A landscape with many peaks, sampled at points; each row gives a point and its height.
A climber steps from a point to whichever of its 2 nearest points has the largest rise for the distance, and stops where none of them is higher. Distance is the straight distance between rows; heights are no part of it.
K_190: |   8 |   1 |  -2 |  -7 |  19 | -24 | -19 |  11 |  -4 |  -6 |  11 |  -4 | -14 |  24 |  -5 |  -5 |   3 |  -4 | -33 | -10 | -39 |  (h 167)
K_191: | -10 |  -6 |   2 |  23 |  11 |   6 |  -4 |  -4 |   4 |  -2 |   5 |  -2 |   0 |   2 |  10 | -20 |  -3 |  10 |  17 |  -5 |  -4 |  (h 443)
K_683: |   5 |  -9 |   3 |  -7 |  -9 |  11 |   9 | -22 |  17 |  11 |   9 |  -9 |  -4 |   5 |  -1 | -14 | -20 |  -2 |  18 |  -1 | -14 |  (h 302)
K_825: |  -7 |  11 |  16 | -25 |   1 |   2 | -23 |  17 | -15 | -17 |  -7 |  14 |  18 |   3 |  -8 |  -4 |  13 | -18 |  -2 |   0 |   3 |  (h 155)
K_577: |  -9 |  -2 |  21 |  16 |  -3 |  -1 |   2 |   4 | -16 | -28 | -19 |  -4 |   5 | -14 |  -9 |  -6 | -11 |   5 |  -5 |  -1 |  12 |  (h 214)
K_645: |   1 |  17 |  33 |   9 |  11 |   5 | -14 |  -2 | -14 |  -6 |  13 | -12 |  -2 |   5 |  -5 |  -4 |  -9 |  -5 |  13 |  -7 | -36 |  (h 684)
K_598: | -14 |  18 |   6 |   1 |  -4 | -13 |  11 |  22 | -25 | -19 |   3 | -24 | -12 |   6 | -22 |  -1 | -16 |  -4 |  -9 |  -1 |   0 |  (h 166)
K_546: |  14 |  -3 |  14 |  -5 |  22 |  -5 | -27 |  -4 |  -9 |  -6 | -23 |   1 |   4 |  25 |   5 |  -1 |  -5 |   9 | -21 |  -7 | -26 |  (h 61)
K_539: |  13 | -10 |  -8 |  18 |   3 |   3 |  -3 |  -8 |   6 |  -1 |  27 | -11 |  -9 |  -1 |   1 |  -1 |  -1 |  14 | -19 |  22 | -22 |  (h 566)
K_363: | -10 |  16 |   3 | -28 | -10 |  -2 |  -7 |   7 |  13 |  11 |   9 |  16 |   9 |  11 |  -5 |   5 |  13 | -27 |   7 |  12 |   4 |  (h 209)
K_930: | -17 |  -9 |  25 |  23 |  -1 |   3 | -11 |   4 | -11 |  -1 |  11 |  14 |  -2 |  11 | -11 |  14 |   3 |   5 |  11 |   2 |  -8 |  (h 800)
K_162: |  13 |   4 |  -5 |   9 |  19 | -14 |  27 |   0 |   6 |   0 | -25 |  -1 |  22 |  -3 |  -1 |  -1 |  10 |  12 |   3 |  20 |   9 |  (h 505)
K_172: | -16 | -17 | -11 |   8 | -11 |   4 |   3 |  -8 |  30 |   3 |   0 |  -4 |  -8 |   3 |  35 | -18 | -12 |   3 |   0 |   8 |  15 |  (h 143)
K_414: |   9 |  10 |   5 | -24 |   2 | -20 | -15 |  -9 |  -3 | -19 |  -4 |   9 | -14 | -12 |  -6 | -22 |  -6 | -18 | -10 | -18 |   5 |  (h 351)
K_828: | -12 |   2 |  29 | -18 | -12 |   6 |   2 |   1 |   4 |  -1 | -14 |   4 |   9 |   5 | -15 |  10 | -16 | -12 |  17 |   3 |   6 |  (h 441)
K_319: |  -4 |  -8 |   2 |  17 |  -3 |  23 |   3 |  -2 |   5 | -11 | -18 |  12 |   7 |  -4 |  15 | -11 | -11 |  11 |  22 | -13 |   6 |  (h 480)
K_513: |  11 |   0 | -20 |   3 |  -5 |  -3 |  22 |  -1 |  -9 |  11 | -16 |   6 | -12 |  -3 | -10 |  31 |   2 |  14 |  -7 | -12 |  19 |  (h 218)
K_385: | -19 |  -2 |  -3 |   4 |  -1 |  -9 | -16 |   5 |  -9 |  14 |  29 |   2 |  -3 | -10 |  -6 |   9 |  16 | -14 |  -3 |  -3 |   4 |  (h 269)
K_877: |   2 |  19 |  -8 |   0 |   9 |   4 |  -5 |   4 |  -9 |   6 |   3 | -10 | -18 |  17 |   0 |  -8 |  -2 |   4 |  15 | -31 | -11 |  (h 418)
K_101: |  -4 |  13 |   2 |   7 | -15 | -12 |  34 |   1 |  -1 | -19 |  -7 |  -5 | -10 | -16 |   6 | -19 |  -8 | -11 |  12 |   2 |  23 |  (h 207)
K_897: |   8 |   7 |   3 |   0 |  -1 |  11 |  19 |   0 |  15 |  -5 |  -5 |  20 |  26 | -14 |   2 |   2 |   2 |  -7 |  21 |  25 |  -2 |  (h 144)
K_44: |   7 | -24 |  -1 |   8 |  11 | -17 | -13 | -11 |   7 |  -2 |  -7 |  27 |   1 | -19 |  -9 |  -6 |   8 |   4 |   2 | -16 |   4 |  (h 303)
K_408: |  12 | -13 | -19 | -12 | -15 |   5 |   3 |  -4 | -12 |  11 |   0 |   4 | -13 |  -7 | -21 |  22 |  -2 |   4 |  -6 | -23 |   9 |  (h 242)
K_976: |  25 |  11 |  -9 |  -5 |   1 |  14 | -12 |  -8 |  -3 |  -4 |  16 |  17 |  -8 |  -2 |   4 | -12 |  17 |  -4 |  11 | -23 | -18 |  (h 579)
K_193: |  14 |  14 |   7 |  10 |  14 |   1 |   8 |   5 |   5 |  13 |  11 |   3 |  14 |  15 | -13 |  13 |  18 |   3 |  16 |  16 | -23 |  (h 111)
K_284: | -14 | -17 | -13 |  -5 |  -2 |   7 |  -7 |   2 |   1 |  13 |   5 | -25 |   6 |  -8 |  19 |   3 |   4 |   2 | -13 |   5 |  15 |  (h 311)
K_298: |  -3 |  15 |  20 | -12 |  -3 |   9 | -14 | -16 |  20 |  18 |  -7 | -12 |  14 |  11 |  13 |   9 |  -1 |  -8 | -16 |  15 | -11 |  (h 219)
K_921: |  12 |  12 |  34 |   6 |  13 |   4 | -17 |  -8 |  -8 |   0 |  -2 |   5 |   2 |  -6 |  -5 |  12 |   9 |   0 |  11 | -14 | -19 |  (h 646)
K_813: |   9 |  -6 |   2 |  14 | -10 |  15 |   8 |  -4 |   5 |   1 | -16 |  22 |  -1 |  -8 |  -3 |  22 |  -4 |  11 |  11 | -12 |   5 |  (h 520)
K_999: |   4 |  -8 | -15 | -10 |  18 |  -2 |   6 |   1 |   5 |  25 |  -3 | -19 |   9 |  20 |  -3 |  -9 |   1 |   5 |  25 | -10 | -11 |  (h 333)
K_531: | -10 | -25 |   4 |   2 |  -2 |  -8 | -19 | -16 |  -9 |  17 |  10 |   0 |  -8 | -21 |   2 |   5 |  -6 |  -7 |   5 | -25 |   1 |  (h 297)
K_852: |  11 | -28 | -19 |  -3 |  -5 |   3 |  11 |  12 | -26 | -20 |  20 |  19 |   3 |   8 |  -9 |   6 |   4 |  12 |  -6 |  30 |  -7 |  (h 54)
K_543: |   0 |  27 |  14 |   5 | -10 |  21 |  11 |   3 |  -6 |  -6 |  16 |  -4 |   9 |   0 |   2 |  13 |   0 |  -2 |  -3 |  32 | -10 |  (h 624)
K_107: | -10 | -12 | -14 |  -7 | -16 |  19 | -18 |   9 | -15 |  -5 |   6 |   7 |   5 | -31 |  13 |   8 |   5 |  -6 | -11 | -14 |  18 |  (h 247)
K_754: |  -5 |   0 |  18 |  -4 |   6 |   4 | -16 |  10 | -16 |   0 |  17 | -19 |  -4 |  25 |  -8 |   7 | -12 |  -3 |  -9 |   2 | -44 |  (h 752)
K_875: |   0 |  27 |  -1 | -17 |  -7 | -16 |  -6 |  -6 |   7 |  10 |   5 | -18 | -11 |  -4 |  -4 |   0 |   4 | -17 | -25 |  -6 |   3 |  (h 256)
K_874: |  14 |  -9 |   2 |  -1 | -14 |   2 |  12 | -22 |   7 |  14 |  -1 | -29 |  -3 |  -5 |  -7 |   8 | -14 |   5 | -22 |   7 | -10 |  (h 306)
K_207: |   4 | -16 |   5 |  -3 |   7 |  -9 | -10 | -15 |  10 |   2 |  -7 |  13 |  -5 |   9 | -10 | -10 |  -7 |   4 |   2 |  -8 |  -6 |  (h 325)
K_139: | -12 | -22 | -25 |  -1 |   3 |   2 | -14 |  12 | -26 |  16 |  16 |  -8 | -15 |  17 | -10 |   5 |   1 |   8 |   4 | -22 |  -4 |  (h 280)
K_908: |  -3 |   7 |   8 |   4 |   0 | -17 |  21 |   9 |  13 | -14 | -25 |  12 |  -1 | -12 |  -2 | -10 |   1 |  -6 |  22 | -12 |  30 |  (h 233)
K_864: |  -5 | -23 | -24 |   0 |   3 |   7 |   8 |   1 |  -2 |  20 |  10 |  -5 |  -2 |  14 |  -3 |   1 |  -5 |   8 |  17 |  -1 |   0 |  (h 307)
K_888: | -15 |   3 |   8 |   3 |  -2 | -15 |  -4 |  -5 |   6 |   2 | -18 | -15 |  -3 |   7 |   4 |  -6 |  -4 |  -1 | -17 |  -4 |  13 |  (h 400)
K_398: | -10 | -24 |   8 |  -4 |   4 | -10 | -14 |   1 |   5 |   3 |  11 |  13 |   6 |  25 | -12 |  -7 |   1 |  -2 |   6 |  17 | -15 |  (h 295)
K_327: | -13 | -22 |   4 |  -2 |  -8 | -12 |  -1 |  -5 |   6 |  12 |  12 |  14 |   8 |  -4 | -13 |  15 |  -2 | -10 | -11 |  27 |   4 |  (h 312)
K_599: |  11 |  -8 |  15 |   2 |   6 |  -4 |  16 |  -3 |  15 |  15 | -13 |  11 |  -3 |   6 | -20 |  20 |  -3 |  11 |  24 |  -6 |   3 |  (h 559)
K_483: | -23 | -14 |  -1 |  12 |  -3 | -15 |  -2 |   8 |  -7 |   2 |   3 |  29 |   3 |  -7 |  -2 |  20 |   6 |  -3 |  -4 |  16 |  19 |  (h 271)
K_975: |   0 | -14 |  12 |   0 | -19 |  31 |  10 |  -4 |   8 |  -4 | -15 | -31 |   7 | -13 |  35 | -16 |  -6 |   0 |  12 |  -3 |   3 |  (h 618)
K_574: | -14 |  -2 |   0 |  -9 |   4 |  -2 |  -7 |   1 |  23 |   4 |   5 |  16 |  12 |  12 |   7 | -17 |   3 | -11 |  10 |  18 |   1 |  (h 260)
K_201: |  10 |  15 | -25 |   6 |   1 |   4 |  29 |   2 |  -3 |   6 | -18 |  -3 |  -4 |   0 |  12 |   4 |   7 |  11 |   9 | -12 |  19 |  (h 195)
K_775: | -19 |  14 |  -7 | -22 |   8 |  -2 | -22 |  11 |   5 |  14 |   5 |  -5 |  15 |  -3 |  17 |  -6 |  19 | -19 |  -4 |   0 |  13 |  (h 208)
K_820: |   7 |  18 |   1 |  12 |  15 | -18 |  -7 |   2 |   6 | -13 |   7 | -23 |  -7 |  -9 |   2 | -24 |   3 |   0 | -19 |  -5 | -13 |  (h 113)
K_264: |  -7 |   5 | -11 |  10 | -11 |  -1 |  16 |  -7 |  11 |  -1 |  11 | -13 | -13 | -13 |  19 | -21 |  -3 |  -5 |   3 |  -3 |  14 |  (h 176)
K_945: |   9 |  22 |   9 | -23 |  -3 |  -2 | -21 | -19 |  -2 |  -2 | -10 |   0 | -11 |  -4 |  12 |   0 |  -7 | -16 | -22 | -17 |   2 |  (h 308)
K_621: |  -8 |  22 |  -5 |  24 |   1 |  -7 |  15 |  -9 |   9 |  16 |  11 |  -3 | -11 |   4 |  11 |  11 |   5 |   4 |  -4 |  15 |   3 |  (h 506)
K_981: |  16 |  12 |  22 |   8 |   3 |  10 | -20 |  -9 |  -9 | -25 | -12 |   3 |  -6 |   6 |   1 |  -5 |  -8 |  10 | -23 |  -7 | -24 |  (h 74)
K_63: |   9 |   8 |  -3 |   8 |  10 |  -8 |   8 |   2 |   8 | -22 |  -3 |  16 |   9 | -17 |  -5 | -25 |   5 |  -2 |  11 |   6 |   8 |  (h 258)
K_798: |  -7 |  -6 |  10 |  -4 | -19 |  37 |  -7 |   2 |   0 | -17 |  -9 |  -7 |  13 | -14 |  22 |  -3 | -16 |   3 |   1 |   5 |   6 |  (h 551)
K_922: |  -1 |  -5 | -12 | -16 |  14 |  -3 |  -9 |  -3 |  11 |  21 | -20 |   7 |  -2 |  37 |   2 |  -4 |  -1 |   6 |  13 | -13 |  -2 |  (h 362)
K_814: |   0 |  -8 | -23 |  -1 |  -7 |  -4 |  16 |  -1 |  -4 |  20 |  10 |   1 |   8 | -30 |   3 |  19 |  10 |  -8 |   3 |   0 |  15 |  (h 275)
K_926: |  -2 |   1 |  18 |  15 |  -6 |   1 |  -6 |   6 | -15 |  -4 |  16 |  -2 |  -5 |  18 | -16 |  22 |   3 |   5 | -14 |  11 | -22 |  (h 839)
K_212: |  -3 |  25 |  -1 |   6 |   7 |  -4 |   9 |  15 |  -1 |   2 |  10 |   2 | -19 |  28 | -13 |  -6 |   0 |   0 |  31 | -12 |  -7 |  (h 449)
K_458: |  29 |  -5 | -16 |   4 |  14 |   1 | -11 |  -8 |  10 |   9 |  10 |  -6 |   6 |  -5 |  -2 |   3 |  19 |  11 | -25 |   5 | -23 |  (h 597)
K_219: |  -1 |   5 | -13 |  -5 | -10 |  19 | -24 |   7 | -16 | -10 |  13 |   1 |  -9 |  -7 |   9 |   2 |  10 |   1 | -25 | -10 |   8 |  (h 225)
K_34: | -16 |  -5 |   7 |  28 |   1 |   6 |  14 |  -4 |   1 |   0 |   4 |  16 |  -1 |  12 |  12 |   8 | -10 |  15 |  11 |  32 |  -4 |  (h 635)
K_495: |  -2 |  -3 |  12 | -11 | -19 |  -2 |  12 |  -7 |  12 |  12 |  -5 |   7 |   6 | -12 | -16 |  26 | -10 | -12 |   1 |  10 |   9 |  (h 373)
K_808: | -11 | -13 |   1 |   7 |   2 |  -4 | -13 |  -8 | -14 |  20 | -10 | -14 |   3 | -13 |   2 |  19 |   8 |   3 |  -8 | -24 |  11 |  (h 318)
K_525: |  -1 |   4 | -10 | -11 |  14 |  -3 | -13 |   6 | -11 |  16 | -15 |   6 | -14 |  27 |  -2 |   7 |   5 |   7 |  16 | -37 |   3 |  (h 390)
K_714: | -15 |  11 |   6 | -31 |   4 |   7 | -15 |  13 | -16 |   0 | -12 | -10 |  21 |  -5 |   7 |  -7 |   5 | -18 |  10 | -11 |  12 |  (h 179)
K_321: |  -4 |  -1 |  10 |  12 |  -9 |   2 |   1 |   5 | -18 | -24 |   8 |  -7 | -13 |  -1 | -20 |  -8 | -20 |   6 |  -5 |   1 |  -6 |  (h 189)
K_286: |  -7 |   9 | -24 | -21 |  -1 |  10 | -10 |  15 |   5 | -21 |  12 |  -8 |  -9 |   0 |  17 | -28 |   1 |  -6 |  -4 |   4 |  16 |  (h 466)
K_353: |  -5 | -20 |  -4 |   6 |  -8 |  11 |  21 |   7 |   5 |   6 | -29 | -16 |  15 |  -4 |  30 | -11 |   3 |   2 |  18 |  -2 |  18 |  (h 573)
K_770: |  -4 |   3 | -14 |   1 |  22 | -11 | -23 |  25 |  -9 | -18 |  19 | -18 | -19 |  12 |   7 | -19 |   3 |   4 | -26 | -10 | -25 |  (h 152)
K_52: | -23 | -12 |   0 | -12 |   4 |  -5 | -27 |   1 | -11 |  11 |  -8 | -18 |   3 |   2 |  16 |   0 |   0 |  -2 | -17 | -13 |  13 |  (h 345)
K_799: | -12 |  -2 |  -7 | -27 |  -7 |  -4 | -18 |   2 |  -4 | -15 |   5 |   0 |  -5 | -12 |   9 | -28 |  -7 | -18 |  -6 | -13 |  18 |  (h 401)
K_460: |  -6 |  -2 |  21 |  -1 |   6 | -15 |  -8 | -16 |  -3 |   6 | -14 | -22 | -13 |  13 |   6 | -10 | -20 |  -3 |   1 | -17 |  -8 |  (h 346)
K_654: |  11 |  10 |  14 |  -4 |  14 |   3 |  -3 | -11 |   0 |  -2 | -10 | -25 |  -1 |  13 |  13 | -23 | -15 |   2 |  11 | -12 | -24 |  (h 360)
K_706: |   6 | -10 |  21 |  -8 |   4 |  21 | -16 | -13 |  10 |  -2 |   3 | -13 |  28 | -25 |  15 |  -5 |   0 |  -4 |  -4 |  16 | -12 |  (h 175)
K_376: | -15 |  17 | -14 |  -4 |   5 |  -5 | -18 |  15 |  -5 |  16 |  15 | -10 |   6 |  -1 |   9 |  14 |  25 |  -9 | -25 |   6 |  12 |  (h 239)
K_42: |  -9 |  -3 |  -4 |   2 | -16 |   4 |  21 |   2 |  -6 | -10 | -23 |  12 |   0 |  -2 |   5 |  16 | -15 |   8 |  -6 |  13 |  22 |  (h 680)
K_465: | -18 |  13 |   3 |  12 |  -3 |  13 |  15 |  14 |  -6 |   0 | -28 |  -5 |  16 |  -7 |  25 |   2 |   8 |  -2 |  22 |  -8 |  27 |  (h 525)
K_181: |   8 |  23 |  17 |  -2 |   0 |   9 |  13 |   3 |  11 |   9 |   6 |  13 |  13 |  -1 | -10 |  16 |  13 |  -9 |  28 |   9 |  -5 |  (h 125)
K_991: | -22 |  13 |   5 |  24 |  11 |  -8 |  15 |   4 |   4 |  14 |   6 |   1 |  -4 |  26 |   3 |   7 |  -1 |   8 |  20 |  21 |  -1 |  (h 576)
K_367: |  13 |  -8 |  23 | -15 |   0 | -12 |  10 |  -5 |  12 |  12 |  -8 |   2 |   0 | -20 | -17 |  12 |  -3 |  -5 |  27 | -20 |   9 |  (h 587)
K_919: |   1 |  -9 | -13 |  -7 |  -2 | -10 |  -9 |  -2 | -19 |  10 |   1 | -14 | -24 |   6 | -17 |   8 |  -9 |   6 |  -7 | -34 |  -2 |  (h 262)
K_895: |  16 |   9 |  -3 |  -9 |  11 | -26 |  -4 |   6 |   8 |  -1 |  -1 |   5 | -10 |  19 | -24 |  -1 |   7 |  -3 | -18 |  -4 | -18 |  (h 188)
K_11: | -11 |  -9 |  -4 |   3 | -16 |  16 |   6 |  13 | -21 | -26 |  -4 |  23 |  -4 |   6 |  -3 |   4 | -12 |   7 |  -1 |  12 |  12 |  (h 584)
K_471: |  14 |   4 |   6 | -19 |  -2 |   0 |  10 |  16 |  10 |   5 | -14 |  32 |  -5 |  11 | -17 |  21 |   8 |   4 |  25 | -15 |  15 |  (h 527)
K_855: |   5 | -24 |  -1 |   4 |  -5 |  12 |  -2 |  12 | -23 | -16 |  16 |   6 |   0 |  23 | -19 |   0 |  -6 |  13 |   5 |   9 | -19 |  (h 44)
K_70: |   0 |  14 |  -2 |  -3 |   7 | -31 |   3 |   8 |   0 |   6 |   3 |  -6 |  -7 |  -2 | -25 |  11 |   9 |  -6 | -14 |   0 |   5 |  (h 213)
K_822: |  21 |  16 |  20 |  16 |   4 |  11 | -12 | -19 |   8 |  -1 |  11 |  16 |  -9 |   3 |   3 |   0 |  10 |   3 |   5 | -13 | -28 |  (h 615)
K_834: |  11 | -28 |  -3 |  18 |   6 |   5 |   8 |  -8 | -13 |  -1 |  -8 |  -7 |  14 | -16 | -10 |  10 |  -3 |  21 | -10 |   9 |  -3 |  (h 647)
K_345: |  21 |  -2 |  -6 |   4 |   0 | -13 |  36 | -10 |  -1 |  -5 | -21 | -17 |  10 | -15 |  -1 |   1 |  -1 |  10 | -17 |  22 |   7 |  (h 531)
K_349: |  -4 | -11 |  -3 |  -5 | -13 | -18 |  14 |   6 |   9 |  18 |   2 |  21 |  -1 | -23 | -12 |  34 |   1 | -11 |  13 |   0 |  22 |  (h 317)
K_189: | -12 |  15 |  12 | -14 | -18 |  25 |   8 |   7 |   2 |  -2 |  -1 |   3 |  14 |   8 |   1 |   9 | -11 | -12 |  10 |  24 |   2 |  (h 526)
K_86: |   5 |   6 |  20 |  -2 | -12 |   5 |  -2 | -26 |  12 |  18 |  20 |   0 | -15 |  -8 |  -3 |   8 | -10 | -12 |  13 | -10 | -17 |  (h 264)
K_88: | -10 | -26 | -24 | -10 | -13 |  -7 |   8 |  -6 |  18 |   5 |   2 |   6 |  -9 |   3 |   6 | -12 | -16 |  -3 |   2 |   3 |  16 |  (h 112)
K_324: |  13 |  -6 | -12 | -18 | -12 |  -2 |  33 |  -5 |   7 |  -3 | -20 |  -1 |   8 |  -1 | -10 |   3 | -12 |   1 |  -2 |  16 |  13 |  (h 581)
K_13: |   2 | -17 | -27 |  -3 |   1 | -13 |   5 |   6 |  -7 |   2 |  25 |  17 |  -5 |  15 |  -4 |   6 |  13 |   5 | -15 |  27 |  -2 |  (h 68)
K_496: |   0 |   0 |  20 | -10 |  12 |  11 | -24 | -14 |  19 |   7 | -19 |  -1 |  29 |  -7 |  27 |  -3 |   5 |  -4 | -10 |   9 |  -4 |  (h 190)
K_151: |   6 | -10 |   5 |   8 |   4 |  -8 |  13 |   4 |  -5 | -33 | -23 |  -6 |  15 | -21 |  -1 | -29 |  -3 |   4 |  -4 |   3 |  16 |  (h 236)
K_357: |   2 |   2 |   8 |   9 |  14 | -11 | -20 |   2 |   2 | -23 |  -6 | -14 |  -9 |   8 |   1 | -20 | -12 |  11 | -34 |   1 | -19 |  (h 93)
K_596: |  -6 |  15 |  -2 |   6 |  -2 |   0 |  16 |  11 |   6 |   5 |   0 |  23 | -16 |  14 |  -5 |  14 |   2 |   2 |  29 |  -6 |  14 |  (h 489)
K_851: |   1 |   6 | -17 |  17 |   6 |   4 |  -4 |   6 |  -9 |  -4 |   9 |   7 |  -4 |  -5 |  10 |   4 |  17 |  10 | -17 |   3 |   7 |  (h 205)
K_894: |  -9 |   5 |  17 |  21 | -14 |  13 |   5 |  -4 |   1 |  -5 |  24 |  17 |  -1 |  -4 |   1 |   8 |  -1 |  -4 |  11 |  20 |  -9 |  (h 714)
K_698: |  18 | -11 |   4 |   8 |  14 |   6 |  -6 |  -8 |  -1 |  14 |  -5 | -16 |  22 |  -8 |  -8 |  16 |   9 |  13 | -15 |   8 | -18 |  (h 620)
K_255: |  16 |  14 | -30 |  10 |  14 |  -5 |   9 |   2 |  -2 |  12 |   0 | -17 |  -5 | -12 |   6 |  -8 |  20 |   6 |   0 | -24 |   7 |  (h 177)
K_116: | -19 |  -9 |  -2 |   4 |  -3 | -22 |   8 |  12 |   5 |  -7 | -11 |  27 |  -9 |  -3 |  -9 |   6 |  -4 |  -3 |  13 |  -2 |  31 |  (h 240)
K_642: |   6 |  10 |   2 |   9 |   1 |   9 |  -2 | -14 |  15 | -15 |  -8 |  -6 | -12 |   6 |  17 | -29 | -11 |  10 |  -1 |  -7 |  -5 |  (h 399)
K_87: |  16 |  16 |  -5 | -15 | -11 |   6 |   0 |   4 |   8 |  -3 |  10 |  26 |   6 |  14 |  -5 |   6 |  24 | -12 |  -3 |   5 |  -6 |  (h 165)
K_444: |   1 |  -7 | -18 |   6 |  11 |   0 |  11 |  14 | -15 | -16 | -10 |   7 |   3 |  10 |  -6 |  -9 |  -3 |  16 |   3 |  10 |   7 |  (h 519)
K_302: | -11 |  19 |  -1 |  27 |  13 | -14 |  14 |  -1 |  -6 |  11 |  -9 |   5 |   2 |  -9 |  15 |  23 |  18 |  11 |  -8 |  14 |  15 |  (h 450)
K_134: |   6 |  14 | -19 | -12 |  -4 |   6 |  -8 |   6 |   2 | -15 |  25 |  14 | -13 |   4 |   4 | -27 |   8 | -11 |   6 |  -6 |  -2 |  (h 532)
K_520: |   7 | -33 | -30 |  -7 |  -6 | -11 |   2 |  -7 |   3 |   4 |  12 |  13 |  -7 |  -4 | -13 |  -1 |  -5 |   4 | -17 |  11 |   7 |  (h 86)
K_389: |  18 |   0 | -14 |  15 |   1 |  15 |   6 |  -8 |   8 |  -3 |  22 |   4 | -14 |   9 |   3 | -12 |  -2 |  13 |   6 |   5 | -19 |  (h 530)
K_96: |   6 | -13 |   4 |  -1 |  -2 |   7 |   6 |  -6 |  17 |  -6 |   1 |   2 |  28 | -33 |  10 | -13 |   1 |  -8 |   9 |  16 |   1 |  (h 162)
K_681: |  13 |   2 | -10 |  11 |   5 | -13 |   1 |  -9 |  24 |  -3 |   3 |  32 |  -2 | -16 |  -1 | -10 |  15 |  -3 |   0 |   0 |   7 |  (h 282)
K_530: |  -4 |  11 |  -6 |  -2 |   6 |   0 |   2 |  12 |  -4 |  -4 |  -6 | -17 |   4 |  14 |  -1 |  -8 |  -3 |   4 |  -6 |   8 |   2 |  (h 465)
K_447: | -13 |  26 |   7 |   4 |   8 | -26 |  -2 |  17 |  -4 | -17 |   9 | -22 | -16 |   6 | -12 | -18 | -10 | -10 | -16 |  -5 | -11 |  (h 138)
K_764: |  18 |   1 |   6 |  -7 |  -3 |  15 |   6 | -21 |  14 |  10 |  -7 | -32 |   3 |   4 |  13 |  -7 | -10 |   6 |  -3 |  -2 | -17 |  (h 335)
K_358: | -17 | -15 | -14 |   1 | -15 |  14 |   9 |  11 | -14 |  -4 |   2 | -11 |   7 | -25 |  22 |   5 |  -3 |  -2 |   1 |   2 |  25 |  (h 276)
K_383: |   7 |   6 |  -4 | -20 |  -9 |   8 |  -3 |  17 | -17 | -15 |  10 |   6 |  10 |   7 | -19 |   1 |   7 | -10 |  -2 |   9 |  -5 |  (h 137)
K_208: |   6 |   2 |   1 |  -6 | -18 |  21 |   0 | -15 |  11 |  13 |   6 | -10 |   4 |  -5 |   6 |  18 |  -5 |   0 | -21 |  17 |  -4 |  (h 268)
K_241: |  13 | -12 |   4 |   7 |   8 | -10 |  10 |  -7 |  -4 |   5 |  -8 | -10 |   8 | -21 | -19 |   4 |   5 |   5 |   9 | -13 |   1 |  (h 616)

Where does a climber stop that starts at each point below?
K_825 | K_52
K_546 | K_207
K_190 | K_926
K_201 | K_834
K_525 | K_834
K_981 | K_207
K_642 | K_834
